Each row is a point on a landscape with many valleys, with its height.
A ball rolls from a point to whichever of its 2 nearest points has the largest drop for the distance, and stops where none of them is lower. Distance is the straight distance between rows; heights are no part of it.
K478 h=657: [-50  10  -4  -5  21   2  20 -16 -20 -21 -43  56  13 -22 -18   1   9  19
  26  13  30 -18  -6   9   8   4  -5   1 -44  -4  18  21 -18  -4  10  13
  21 -17  16   2  10 -18  -8 -13 -32 -18   4]
K951 h=505: [  6 -14   3  28   1 -25   2  -9   0  33  22 -18 -41  -9  17  10  -8  -6
   4  21 -13  -7  -1   7 -40 -13   8  -5  22 -15  -7   9  15 -23 -20  -7
   6 -18 -12 -21  -3  -8 -18 -10  19  30   3]
K295 h=205: [ -7  13   7  -4 -13 -35   5  10   6  -7  10   4  16 -25   6 -36 -14   5
  -6  13   9  -9  22  11   6 -28   3   5  -2  37 -52  32 -21  19  -8  10
  27  -1 -24  -8 -16  21 -33  -7  21  24  11]
K961 h=578: [ -4  -4   0  13  19  -9 -16 -27 -19  11  -9  10 -45 -17  27   4   1 -12
  19  45  -6 -18  -4  -4 -11  17  18   8  28 -20  23  23 -17 -27  24   5
 -10 -11  -2 -16 -10   2  17 -19  23  -5 -13]
K30 h=451: [-28 -15  -9  43   1  26  -6   1  12 -11  -9   7 -36  15 -43  -1  14  -3
  -2   5  -4 -24 -14  31  -4  24 -15  -3 -24 -20  31   1  13  -9  -8  -1
 -10   9  17  14  -7 -34  41 -16  -6 -14  -9]
K629 h=727: [ 18  12 -24 -11  -1 -28 -23  24  -7   6  12 -51  33  12  12   2   9   2
  -8 -36  16  31   7   8   3   5 -11   6   3  11 -38 -23  13  21  10  11
  17  38  -2   8   4  20   9 -15  -1  17 -20]
K513 h=84: [ -9 -10 -35  34  -6   9 -29 -20  14  30  17 -14 -34  -9  -8  14   2  10
  23  35   2 -24  -1 -20 -14  12   6  -2  11 -27   7 -14  -8 -18 -13  -5
  -4   6   7   8  11 -11  31 -40  31 -25  -9]
K958 h=600: [ -4 -21  26  10 -15  31   4 -24  52 -20  28  13  -4  -4   3  -5  -7  -2
 -22   8 -33  28   3 -51   5  11  37  -2  28  32 -15  -9  -8  28 -14 -30
 -13   9 -20   8 -10 -10   3 -19   9  -7  -2]
K242 h=631: [-43  18   9   2  11  18  33  -6 -10 -19 -29  44  -3  -9 -31 -11   9   8
   1   9  17 -22   0  40  -3  -8 -21  -6 -35   2  19  32   2   1  -7  11
  14 -22  17  -5   7 -15  -8  -9 -30   3  15]
K457 h=100: [ 24  27  10 -10  -9  -5   7 -10   1  -2 -45  10  27  26  -1 -33 -33 -25
   7  -6  12 -26  12  19  49 -11   5   1 -24  -1  23  14 -29  -1  28 -13
 -28 -25   6  -5  -7   0 -33  70  -3 -11  20]
K765 h=546: [ 15  23   7   8  23 -44  -6 -24 -38  17 -24   1 -29 -10  34  -8  -7 -12
  35  39  14 -20   9  -2 -13   5  12  18  17 -22  15  25 -15 -28  16  11
   8 -11  10 -14 -17   3  -9 -14  19  13 -20]
K617 h=418: [-24  -4 -15  31   8  11 -10  11 -10 -21 -23  14 -24  23 -34   5  10   3
  -6   4   2  -9 -16  33  -7  33 -23   7 -15 -11  15 -10  19  -6 -10   4
   0  29  26  17  -4 -30  56 -41   0   8 -31]
K825 h=702: [ 15  12 -28 -23  22 -25 -44  20 -14   7  12 -59  32  -5  33   0  10  -5
  -3 -33  25  19  17 -11   0   5   0   7  14  17 -41 -12  -5  12  13  24
  25  37 -14  -8   2  48  14 -15  16  14 -16]
K26 h=431: [-14 -11  17 -35   7  37   8  15   0 -24   3  14  18 -26  -2  17  28  17
 -26 -17 -17  21   6  -2   1   1   3   3  -9  16  -6   8   5  21  18  17
  15  -5 -20  -1  12  23  11  10 -14  -5  20]
K991 h=383: [-22 -20 -21  27  15   1 -20  -1 -23   1   4  -3 -38 -26  -5  33  26  20
   9  11  13  -1  -8   5 -56   8 -13  -1   5  -4   0   8  17 -12  -8  32
  33  26   3   3  -2   5  37 -57   3  23 -31]
K894 h=139: [  0  -2 -48  56 -14  -5 -33 -12  20  40  19 -33 -35   7 -12 -13  -8   3
  20  25   1 -38  -5   8  -1  -4   5  -4  17 -26   3 -16  -4 -28 -28 -22
 -18  -1   0   7   6 -17  18 -20  45 -24  -6]
K670 h=556: [ -8 -16  21  10  12   6  -4 -18  -8 -18   5  13 -45 -10  22   3   3 -12
  -9  19 -28   8   0  -5 -16   8  17   4  39  -6   5  26  -2  -6  22   9
  -7 -11 -18 -19 -10  13  21 -13  19  10   3]
K582 h=218: [ 19  24  41 -37  12  -7  20  -1 -27 -35 -38  35  13  17   4 -14 -14 -23
 -12  -8  -5  19   4 -11  51  20   2  10   2  -1  35  -1  -6  14  28  -8
 -21 -13  18   5  -7   0 -10  40 -21   0  -2]
K136 h=369: [ -5  -7  11  21   3  -4  -5   2   6 -32  -7  24 -21  29 -19  -5   3  -5
 -18   9 -18  20  -8  -1  -3  34  -6   9  12   8   3 -17  18  11 -12 -16
   3  36  19  20  -7 -32  36 -49 -11  15 -35]
K87 h=36: [  0   7  19  -6  -7  15  22 -18  31 -42  -8  40  40  -4  -8 -38 -31  -9
 -23   3  -5  10  12 -30  46   5  25  -6  -9  38 -24  11 -31  44   2 -24
 -13   1 -12  12 -18   1 -24  10  13 -15   7]
K754 h=490: [-13  -9  30 -47   0  42  22   2  10 -43   5  34  32 -24  -9   9  24  15
 -41 -20 -24  38  -5 -30  15  16   9   4  -3  27  -4   7  -8  31  16  -2
  -2  -7 -17   2   6  12   7  13 -22 -19  19]
K127 h=247: [-14  -1   8   2  -5  -9  25  17  -7 -19 -22  23  -1  29 -24   4   8  -5
  -2 -16  15  10 -14  13   2  20 -22   8 -20  -5  29 -25  24   2 -19  -8
   6  18  37  20   5 -40   5 -16 -34  14 -20]
K373 h=158: [ 20  34  27 -29   5 -24  19   5 -25 -17 -44  36  27  14   7 -25 -22 -30
   3 -10  21  -7   1  15  38   1  -1   7 -15   5  25   9  -9   8  22  -9
 -16 -16  14  -3  -6   0 -26  54 -14  -1   7]
K339 h=116: [  4   2  25  -9  -4  11   8   2  22 -44  -4  21  20  -7 -19 -28 -11 -12
 -36  -8 -18  11  14  -1  28  -5  14  -6   6  32 -33  16  -8  46  -1  -4
 -18   4 -18   8 -22  14   4  15  20  -4  13]
K636 h=482: [ 11  26  -9   7   9 -37 -10 -12 -22  15 -40   8  21   4  11 -23 -18  -9
  37  15  38 -34   7  15  19  -2   1   5 -18  -8   9  13 -35 -16  14  11
   2  -4  16  -3 -10   5  -9  -5   9 -10 -12]
K867 h=102: [ 27  25 -12 -17 -23 -29  -2   1   4  19  -8 -14  57   4  13 -42 -35  -4
   4  -4  19 -12  16  -2  35 -24   2  -1 -22  21 -32  13 -41  15  -9  -1
   8  -2 -14  -8  -7  22 -51  19   4   1  11]
K703 h=673: [ 28   5 -16 -14   8  -8 -40   9  -1  29  27 -55  37  -6  25 -11   4   5
   3 -18  17  11  14 -22   6 -13   4   4  24  24 -40  -3 -35   2   7  21
  11  21 -29 -21   2  51 -12   2  27  -3   4]
K813 h=362: [ 13  -2  14 -44  21   3  -5  25 -17 -27   3  -8  17 -21  22   1  24  -6
 -30 -28  -4  27  12  -2   3  14  -9  12  20  19 -17   1  20  24  17  23
   9  11 -15  -8  -1  40  13  12   2  12   4]
K892 h=215: [  3  -4 -20  49  -9 -16 -20   0   6   9   0 -26 -40   6 -19 -20 -11 -10
  -8  22  -7 -35   7  54   2  -8  -7  -4  16 -12   0  22  11 -13  -6  -3
 -32  -8  -4   2 -17  -3  22  -1  38  -4   5]
K264 h=225: [-35   6 -15  19  11   6   2 -25  -5  15 -20  32 -24  -4 -11  27   2  -2
  54  31  11 -10 -15 -33  -9  26  12  13 -16 -19  33  -4 -15 -20  -7  -2
  11   6  27  26  13 -38  17 -36 -11 -20 -20]
K773 h=252: [ -5  -7   4   3   0  -6 -21   1  24 -10  16  -7   4 -21  -1 -32 -11  -6
 -21   7  -2  -4  21  10   5 -26   9  -5  18  32 -51  36 -17  27   7  15
  -2   7 -28 -18 -24  31   3 -13  39  14  13]
K661 h=603: [-32   1  -5  11   9  13  19   9 -14   2  -5  10 -12 -15 -22   7   4  17
  13  -1  20 -24   1  43 -25 -27 -24 -11 -30 -11  11  29   6 -13   0  23
   6 -21  -1  -8   7  -3  -4   0 -11   1  21]
K4 h=179: [  6 -11 -35  56 -25  -5 -33   4  33  23  16 -35 -37  10 -28 -20 -10   1
  -6  12  -1 -43  -4  37   7 -10  -2 -11   8 -22   0  -2   3 -14 -23 -19
 -31  -6   3   2 -11 -16  29  -5  42 -22   4]
K150 h=196: [ 34   4   8 -24   0   3 -13  -8  13  -8  13  -5  22 -14  30 -33 -12 -20
 -16  -2 -14   1  24 -22  33  -7  27   4  12  27 -25  15 -40  29  20  14
 -21  -2 -25 -21 -21  40 -18  35  28 -11  10]
K319 h=745: [-12  14  20 -25  18 -33  -5   4 -12 -36 -28  21   9  -9  16 -13  -3  -4
 -10  -1  14  26   1 -15  26  30   7  11  12  19 -13  -8  -1  15  12  -3
  37  30  17  13 -10  -1  15 -39  -4  11 -22]
K993 h=520: [ 19   2  12 -14  -9   4  12  32  -1  -1  14 -22 -16   6 -14  -5   5 -10
 -27 -20 -15 -16  -3  44 -25 -35 -23 -19  -5   0  -6  25  43   7  11  13
 -16 -28 -13  -7   0  20 -13  50   0  27  30]
K529 h=378: [-21 -29   1  12   0  17  10 -18   8  -7  25  20 -25 -16  -1  24  14   9
  -2  15 -25  20 -10 -39 -20  16  14  -3  15  -1  12  -7  10  -3  -9 -10
  10   5   2   5   2 -20   7 -43  -9   7 -12]
K536 h=346: [ 31  10  14 -20  -8  -7   2  14   0   1   0 -12  38  39  10  -1 -13 -13
 -11 -24  -5  36   1 -35  34  22  12  10  11   6  -1 -36   0  17   9 -26
 -10  20   9  13  -2  -4   1  11  -7 -10 -18]
K492 h=449: [  8  23   9   9  13 -47   9   5 -30  -6 -32   5   1   0   5 -37 -14 -14
   4   5  19 -18   6  40  12  -4  -8  11 -10  -2   4  15  -6  -4   1  12
   0  -9  14 -12 -23   7  -9   6   7  16  -3]
K669 h=590: [  6  -7 -28  14  -4  14 -21  27   3  20   2 -47  -1   2 -31  11  10  15
   1 -21  15 -27   4  53  -3 -37 -30 -14 -14 -17   0   9   1 -17   6  31
 -24  -4 -10 -11  14  24  19  31  13 -12  24]
K595 h=180: [ -8   6  -3  23  -1  -6  13  -7   5   3 -24  13   7  38 -14 -13 -10 -12
  12  -1  14 -10  -3  14  22  14 -13   5 -21 -12  26 -23   2 -11 -10 -22
  -8   6  36  12   8 -39  -3   9 -17  -7 -12]
K906 h=662: [ 11 -20 -16  36 -34   5 -22 -28  53  19  39 -20 -16   4  -4 -15 -12   0
  -1  29 -32   4   3 -50  10   0  35  -6  33  13  -8 -16  -9  -5 -23 -40
 -24   1 -14   5  -2 -11   8 -11  39 -19   1]
K988 h=310: [-12  -6  25   1   0  10  29   7  -1 -38 -12  40 -16  18 -24   2   6 -11
 -23  -4 -15  19 -16 -11   2  24  -8   3  -3   0  17 -29  24   8 -15 -22
   6  16  22  17  -2 -38  13 -27 -32  15 -26]
K226 h=557: [ 19  -2  -9   8 -24  -4  -3  23  16  17  27 -37  -4   2 -16  -5  -5   4
  -6 -18   2 -21   6  52 -14 -46 -16 -17  -6   1 -20   6  18  -2 -14  10
 -11  -7  -8 -11   0  14 -14  35  16  11  27]
K838 h=463: [ -8 -10   2  30   5 -24  11 -14 -10   9   9  -2 -54   0   4   3   6   1
  17  34 -15   0  -6  -2 -49   8  -2   0  18  -6  -4   0  19 -21 -32  -6
  14   3   1   1 -17 -25  -2 -48   9  36 -27]
K654 h=487: [-27  -4  11  32   0  19   8   0   4 -26  -7  20 -28   6 -38 -21   5  -4
 -18  11 -16 -20  -7  45  -3  -7  -7  -8  -7  -7  13  25  11  -1   0   9
 -20 -15  11  -5  -8  -7  27  -1   3   2  10]
K861 h=140: [ -3  -7 -30  21   3   0 -23 -23   0  36  22 -22 -34 -10  15  28   3   4
  29  31  -3  -2 -13 -29 -42   7  16   6  27 -15   3 -13  -8 -29 -11  -3
   8   7   4  -6   7   2  18 -34  24 -13 -17]
K774 h=430: [-44 -27   1  23  -5  39   6 -22  22 -14   1  29 -17 -14 -30  24  13  14
   3  23 -13   2 -18 -17 -21  11   2  -7 -12  -3  11   3  -4  -4  -9  -6
  11  -1   9  10   2 -20  25 -40 -13 -21 -11]
K64 h=360: [ 18  -8   0 -10   0  32  -2   7  -4  10  -3 -17  -6  15   0  22   5   0
  -1  -4 -10   1  -6   7  12  15   4   5   2 -32  41 -14   2 -22  13  -9
 -48 -20   2   2  17   2  16  55 -22 -35  16]
K206 h=519: [-18  -6  29  21   3   6  20 -15  -1 -27  -2  31 -35 -10 -12 -10   2  -7
 -17  21 -21  -2  -1  14 -10   1   3   5  10   1   8  25  10   8  -3  -2
  -7 -20  -7 -12 -21 -12   2 -12  -1  22   6]
K489 h=622: [ 11  -2 -18   6 -11  -4 -15   3  12  29  14 -22  22   5   8   0  -4   6
  12  -2   4   2   6  -8   1 -19   3  -8  -5  -1 -10 -10 -15  -7  -4  -5
   3   3  -9   0   6   6 -15   0  11 -17  -4]
K486 h=327: [-36  -8  -8   6  22 -17  11  -7 -30  -6 -18  22 -23 -21  -3  23  13  17
  27  24  19   2 -10  -6 -38   6 -18  -4 -15   0   5   5   8 -11 -14  18
  43  10  25   5   3 -11  16 -61 -16  18 -25]
K67 h=254: [ 34  -9  11 -28  14  23 -25   0   8 -12  24 -12   8 -17  27  -4   3 -17
 -25 -16 -15  17  11 -22  14  -2  21   3  35  18 -33  10 -12  24  30  16
 -20   4 -25 -17  -8  53  12  33  27  -8  18]
K102 h=265: [ 26  -4  39 -19 -19  12  23  16  11 -16  17  -1 -16  13   4   2   2 -12
 -33 -13 -36  31  -3   2 -17   2   1  -4  25   9  -7  -9  32  16   0 -14
 -20  -9  -9   2  -3  -2 -11  32  -6  24   8]
K427 h=246: [ 11   2 -11  16 -17   1  -1   0  18  13   7  -5 -12  39 -17   2  -9 -19
   2  -9 -12  -5  -8  -4  29  22  -7   2   1 -27  32 -34  11  -6 -12 -37
 -23  12  23  16   6 -44  13  21 -11 -20  -6]
K269 h=115: [-23   0 -14  21   1  17   7 -19  26   1 -35  19   8  19 -22 -13 -12   0
  23  16  20 -22  -9  -7  32  17   0   0 -24  -5  14  -5 -30  -5  -1 -11
 -13   2  15  18   7 -29  18  -2  -3 -37  -6]
K594 h=128: [ 19  16  17 -26 -11  -4   7 -19   3 -10  -2  27  43 -15  25 -27 -20  -6
 -12   1 -11  14  19 -41  40  -1  29   3  -5  36 -22  10 -37  29   6  -9
   1 -12 -31  -8 -17  22 -37  31  11  -2  14]
K784 h=356: [ 13   5   4 -13  27 -23  -3  16 -55  12 -16 -20 -19  -2  22  29  16   7
   9  -6  15   0  -6  29 -30  -2 -23   6   6 -23   9  -1  32 -19   8  29
  11  -6   6 -18   5  10   0  13 -17  19  -1]
K487 h=481: [ 14  -7   7  -9  -8  24   0  28  -7  -1  14 -26 -16   4  -7  14  16   9
 -23 -32 -13  -3 -13  38 -25 -11 -18 -15  -2 -14   9   6  35   1  19  25
 -21 -16   1  -7   4  16   8  42 -11   1  23]
K320 h=305: [  7  -5  -6   4 -11  21  -2  -4   2  17   8 -12 -28  29 -12  11   0  -8
 -12  -7 -17 -12 -15   7  11  14   1   5   7 -38  34 -19   9 -24   2 -27
 -33 -14  13   1  13 -26  17  35 -10 -22   4]
K728 h=285: [ 13   9  -3  21  16 -23 -27   3   2 -13 -13 -12  -6  11  11 -27  -9 -21
  -1   5   6  -1  15  20  14  10  15   8  23  13 -25  17 -14  10  22  19
  -8  17  -2  -1 -26  21  35 -17  37   2 -10]
K634 h=720: [-15   7  26 -22  23 -29  16  -4 -28 -28 -23  42  -6 -22  19   2   9   8
   1  13   8   9  -4 -13  10  15   9  15   7  10  -3  -3  -3   0   8   8
  30   8  11  -4  -4  -6  -3 -37 -12  12 -10]
K908 h=23: [  3   6  13 -34 -18  -2  34   3  -9   3  23   0   8 -11   1  14   8  20
  -7 -16  -4   6   4  13 -23 -24 -22  -3 -25   9  -2  -3  44  14 -21 -12
  26 -18  -2  -2  10  -8 -52  14 -30  36  22]
K251 h=194: [ 16  -3  28  -6 -19  18  14  11  27 -34  17   9  -5   7  -9 -16  -4  -8
 -52 -10 -37  24  -2  -6   4  -4   9  -3  20  27 -25   2  26  35  -2  -9
 -26  -3 -11   3 -18   5   4  19   0  11  10]
K526 h=160: [  8  17  -9 -21  -5 -35 -14  15  -2   8  10 -10  54 -22   7 -38 -16   4
  -8  10  17 -12  23  -4  24 -19  -2  10  -7  32 -54  20 -30  18  -6  14
  26  13 -21  -2 -14  28 -39   2  16   8   8]
K551 h=279: [-42  -9   4   6  20  -9   4 -26 -30   4 -12  40 -34 -12  10  27  14   2
  32  36   4   1 -19 -28 -33  21   2   6   4 -10  29  -3  -1 -20  -8   9
  27   5  22  12   8 -34  17 -56 -12  12 -22]
K579 h=170: [-35   5 -30  21  -2  10  -9 -16  20   5 -34  18  19   4 -24  11   5  11
  48  20  24 -13 -14 -25  13  13  -2  -6 -37  -3  11  -6 -33  -8  -3  -1
  10  16  30  30  13 -22  24 -39   3 -32 -23]
K967 h=425: [ 14 -14   6 -19  -6  55   5  11   0   3  17 -24 -10   1 -14  26  16   7
 -19 -25 -19   4  -7  18 -11  -8  -7 -15   2 -24  30   6  17 -18  26   8
 -42 -25  -7 -11  17  21  25  56 -16 -28  26]
K119 h=153: [ 13 -10  16 -28 -15   2  35  14  -4  19  29 -12  -8   7  10  38   8  10
   7 -23 -24  18 -11 -12 -35  -7 -15  -7  -4 -13  20 -22  39  -6 -13 -19
   3 -20   4  -6  24 -16 -40  30 -38  29  13]
K347 h=242: [  0 -26  -3   0 -19  12  19  10   9  20  40 -11  -4  -3  11  34   8  18
  -2 -13 -17  26 -13 -18 -38 -17  -2 -14  -4  -4  -1 -33  26  -1 -27 -18
  12  -4  -5   0  11 -17 -28   4 -21  17  12]
K933 h=422: [-10 -20  -8  29   6 -13  -9   3 -12  -5  10  -4 -47  -2  -5  15  15  10
  -8  21  -5   7 -11  14 -51  17 -11   0  23  -4  -8   1  30  -7 -16  26
  22  19   6  -6 -18  -8  26 -47   5  30 -25]
K767 h=478: [-51 -12   2  20  -4  49  27 -35  18 -10  -6  41 -15  -7 -40   7   3   7
  16  16  -9 -16 -15  -6  -9  12   6  -8 -24 -17  37  14 -13 -17 -12 -13
   1 -30   9  10  19 -28  11 -11 -32 -29  14]
K803 h=774: [ -3  12 -13 -29  15 -14 -12  19  -4 -15 -31  -6  70  -9   5 -14  -4   8
 -11 -27  27  15   1  -9  42   5 -11   8 -23  18 -30  -4 -15  22  18   8
  22  25  -4  22   8  30   4  -3   1 -14  -4]
K737 h=577: [-13  -4 -10   1 -10  45  33 -20  16  13  20   9  -7  -4 -22  24   2  14
  20  -1  -5 -20  -7   5 -22 -20  -8 -13 -21 -28  46  19   1 -24 -19 -19
  -8 -46   2 -20  25 -16 -31  28 -38  -7  29]
K818 h=771: [ -1  17  12 -26  19 -13 -13  13 -15 -48 -35  16  37   6   4 -22   2  -8
 -23 -18  23  20   7   4  51  24  -3   6  -2  18 -17  -3  -3  28  30  11
  10  27   9  17  -7  18  26  -6   6  -4  -6]
K134 h=711: [ 15  13 -12  27 -22  -6   2 -41  29  33   4   5   0  27   2  -8 -30 -14
  20  19 -20  -5  -6 -47  28   9  27   6   7   3  15 -27 -15 -14 -24 -52
 -16   3  -2  11   3 -33 -22   9   4  -8 -14]
K341 h=786: [ 13  19   2 -31  23 -27 -14  29 -41  -9 -35  -7  21  16  12  14  12  -2
   0 -29  31  13   2   9  16  26 -19   6  -5 -12   6 -30  17   1  17  17
  11  28  21   1   8   7  24  -8 -19  -5 -22]
K688 h=643: [ 17  -2 -17 -15   6   4 -31  19   7  19  10 -34  41  -7   8  -6   3   5
   5 -16  22 -14  20  11  15 -22   7  -2  -8  12 -28  15 -33   3  23  31
  -6   2 -28 -15   7  41  -2  24  28 -13  18]
K755 h=314: [-19 -20 -15  20  -8   5  10  -5  26  20  25  -2 -17   1 -10  36   1  18
   9   0 -11  20 -12 -36 -40   4  -1   2  -7 -13   5 -24  19  -3 -36 -25
  14   8   8  12   6 -37  -9 -28 -13  14 -18]
K352 h=591: [ 10  -8 -15  -4 -26   4   1  18  20  25  37 -34  25  -2   2   2  -7  19
   5  -8   2   0   5   9 -14 -34  -6 -11 -13  13 -32  -3 -10  -2 -13   5
  -2  -8 -19  -2   5  14 -34  13   2  -1  15]
K549 h=634: [  3 -18   1  22 -30  21   0 -30  63   7  45   0  -6   0  -2 -13 -22   2
 -22  21 -33   8   0 -48  16 -12  39 -16  26  32 -19   0 -20  13 -28 -33
 -18  -7 -24   7  -8  -1 -10  -9  23 -13   3]
K777 h=575: [-16  -4 -17  11   3  -2   2  11 -14  27   8  -7  -2 -20   2  22   6  22
  35   5  13 -24   2  21 -34 -33 -14 -12 -21 -14  -5  11  -5 -25 -11  22
  20 -22 -16 -13  12   2 -26  -4  -3   0  21]
K516 h=540: [ -2 -16  -1  13  -7  -9  15   5  -8  25  35 -12 -25 -24   8  24   1  11
  15  11  -3 -11   4  10 -51 -45 -10  -9   3 -15  -9  15  11 -23 -23   6
  19 -23 -21 -21  -3  -1 -40  -2   3  37  11]
K215 h=649: [ -6  -6 -15  19 -12  -5  -3 -14  30  25  18  -5   6  -1   7  -4  -8   6
  20  13   0   4   7 -28  -8  -1  12  -8  -2  11 -11  -6 -17  -7 -14 -15
  10  11   1   8   0 -12 -12 -24  12  -8  -8]
K530 h=210: [-11  -8 -20   0  21 -16 -21  -4 -35  35   2 -22 -20 -13  25  40  10  12
  36  12  14   2   1 -13 -40   4  -3   6  13 -27   6  -8  -2 -32   5  16
  19   6   2  -6   7  -2   7 -28   4  -3 -21]
K212 h=624: [-15 -23  -8 -18 -14  53  23  -4  11  19  21  -3  10 -15  -9  38   8  27
   5 -20 -14   0 -12 -15 -23 -27  -9 -14 -24 -24  31  -1   2 -24 -12  -6
  -5 -31  -5  -8  39  -6 -24  35 -34 -19  28]
K396 h=620: [  8   1 -25  -3   5   0 -27  29   2  15  -7 -36  25   1   3  -2   6   4
  -3 -26  31 -17  12  41  14 -25 -17  -1  -1   5 -27  11   1   5  19  41
  -1  14 -18  -5   2  39  15  13  17  -8  16]
K910 h=686: [-28  14  11 -22  27 -15  23  -5 -36 -26 -44  54   4 -11  -1  -1  -1   2
  21   7  25  -8  -9  -1  14  15  -7  11 -23  -2  30   2   2   1   4   6
  27   1  34   6   8 -33  -6 -26 -32  -6 -21]
K935 h=286: [  1   0  -1  17   7 -17 -28  -4  25 -23  12  -3  -1  -9   3 -33  -6 -18
 -20   8   1   7  18   3  10   5  13  -2  23  33 -43  16 -13  26  10  14
   2  28 -14   1 -21  21  20 -28  38   8  -9]
K790 h=517: [ 20  26 -11  19  12 -57 -14 -15 -44  36 -30 -14  -8   4  29 -18 -16 -14
  39  16  20 -18  11  -1 -12   3  12  14   3 -12   5   2 -21 -25   2   8
  14   3  19  -8 -14   3 -19 -26  13  16 -26]
K166 h=681: [ -6   1  -6  17 -18  -1  19 -32  33  19  11  11  14  12  -3 -10 -22   4
  31  11  -6 -10  -6 -51   1   1  23  -7  -4   7   7 -14 -18  -3 -19 -40
   8   0   3  15  10 -27 -32  -8  -6  -6  -4]
K98 h=691: [ 32  -5 -13  29 -26  -6 -18 -16  31  17  21 -19 -20  28   0 -24 -21 -12
 -13  16 -27  -6  -4 -23  29   7  29   1  32  -4   5 -32  -1  -8 -20 -49
 -34  -1  -3  -1 -10 -23  -1   5  28 -15  -8]
K329 h=30: [ 34  22   5   4 -27  -9  16  -1   9  12 -14  -2  36  19  -2 -41 -35 -19
   1 -15  14 -10  16   8  33 -23   7  -9 -24  13  -3   3 -22  16  -1 -20
 -17  -6   4  -4 -12  -1 -40  41   6  -5  13]
K337 h=89: [ -3   7  16 -41 -11 -23  23  10 -35  -7  15  15   3 -37  29   7  -3  22
 -20   0   0  10  10   2 -15 -22 -14   1  -2  23 -20   6  30  11 -19  -4
  48  -5  -5  -9   5  17 -55  -1 -26  45  21]
K176 h=343: [ 25   3  48 -45 -14  -1  33  12 -18 -15  27   7 -22  -4  29   0   5 -13
 -32 -15 -36  27  -8  -8 -27  -8   5   3  28  11   6   7  47  12   5  -9
  -3 -27  -9  -6  -3   8 -33  39 -14  44  15]
K620 h=277: [  9   1  -5 -26  21 -25 -15   7 -44  28   6 -24  -3  -8  37  40  23   5
  27 -14  15  18  -3 -18 -33   3  -5  10  17 -19  -1 -12   9 -25   5  29
  27  16  -2  -5  10  13   0 -14  -7  14 -17]
K432 h=712: [ -7 -11 -20 -24   3  35  -2  20   9  14  -3 -25  47  -4  -9  47  27  32
   6 -38  22  15 -10   1  -5  -8 -18  -7 -36 -12   3 -18  -1 -11   4  20
   9   0 -13   4  36   8   0  13 -27 -31  16]
K363 h=555: [ -7 -14  24 -18  -3  32  12  -8  25 -27  10  30  20  -2   4   7  11   7
 -26  -6 -29  34  -3 -48   8  16  22   4  19  31 -16 -10  -5  31  -1 -23
   1   9 -12   8  -3   1  10  -6  -5  -5   0]
K216 h=278: [ 25  13  32 -17   7  -6   5   3  -8 -18 -21  18  12  33  11  -5  -8 -27
 -13  -7 -12  15   1  -9  36  22   5  18  17  -8  27 -19   0   8  21 -19
 -26   9  14   2  -3 -11   6  23 -11  -4  -8]
K739 h=308: [ 33  -2  12 -58  21   4 -26  24 -16  -9  15 -22   7 -19  40   4  14 -11
 -25 -31  -7  15   6  -7  -2   9   8   8  27  12 -19   4   3  20  30  26
  -6   7 -27 -15   0  54   4  40  12   7  16]
K968 h=672: [ -5  -8  -4 -26 -15  39  13  21  11  17  19 -16  33  -7 -10  33  26  26
  -6 -33  -1  10  -7  10 -17 -23 -21 -16 -30  -6  11  -6  20  -8   1  14
  -6 -17  -8   0  33  13 -18  39 -37 -17  30]
K743 h=758: [ 30  26  -7 -21  14 -47 -17  35 -36   8 -18 -39  22  37  16   1  -4  -8
  -8 -34  21  27  -2  21  10  24 -13   8   9 -11 -11 -42  18  11   8  15
  10  37  18  12  -3  10  14 -11  -7  22 -42]
K664 h=531: [-31   0   0  11 -12  52  36 -27  21   0   6  24   0  11 -32  18   4  -1
  18   3  -3 -23  -9  -6   0   0 -13  -9 -22 -28  46   5   3 -18 -17 -33
  -6 -34  11   4  18 -34 -12  34 -49 -11  21]
K416 h=412: [  5   8   6  -2  21 -13   2  13 -36  -3 -30   8 -13   3   4  -6   4 -11
  15   1  14 -20  -4  52   4  -3 -19   2   2 -23  18  13   8 -12  21  28
  -6 -16  11 -10  -4   7   9  17  -6   0   3]
K644 h=748: [  8   5 -22 -24  10  12 -17  19  -1   4 -17 -29  54   2   6  14  18  11
   3 -36  29  16  -1  -1  23   3 -12   1 -29  -3 -16 -27  -9   2  19  14
   9  19  -6  10  16  23  14   6  -5 -26  -5]
K753 h=251: [  7   3  -4  35   7 -14 -24   0   4  -7 -22  -7 -17  14 -11 -34  -4 -20
   3  21   8 -27  12  40  19  -7   1  -1   8 -12  -3  17 -12   3  19  10
 -25  -5   1   5 -20   6  31   0  40  -8  -1]

Where does a ball stop that starts at each point below?
K803 -> K908
K661 -> K269
K767 -> K908
K98 -> K87
K818 -> K269
K935 -> K329
K961 -> K513
K991 -> K269
K728 -> K513
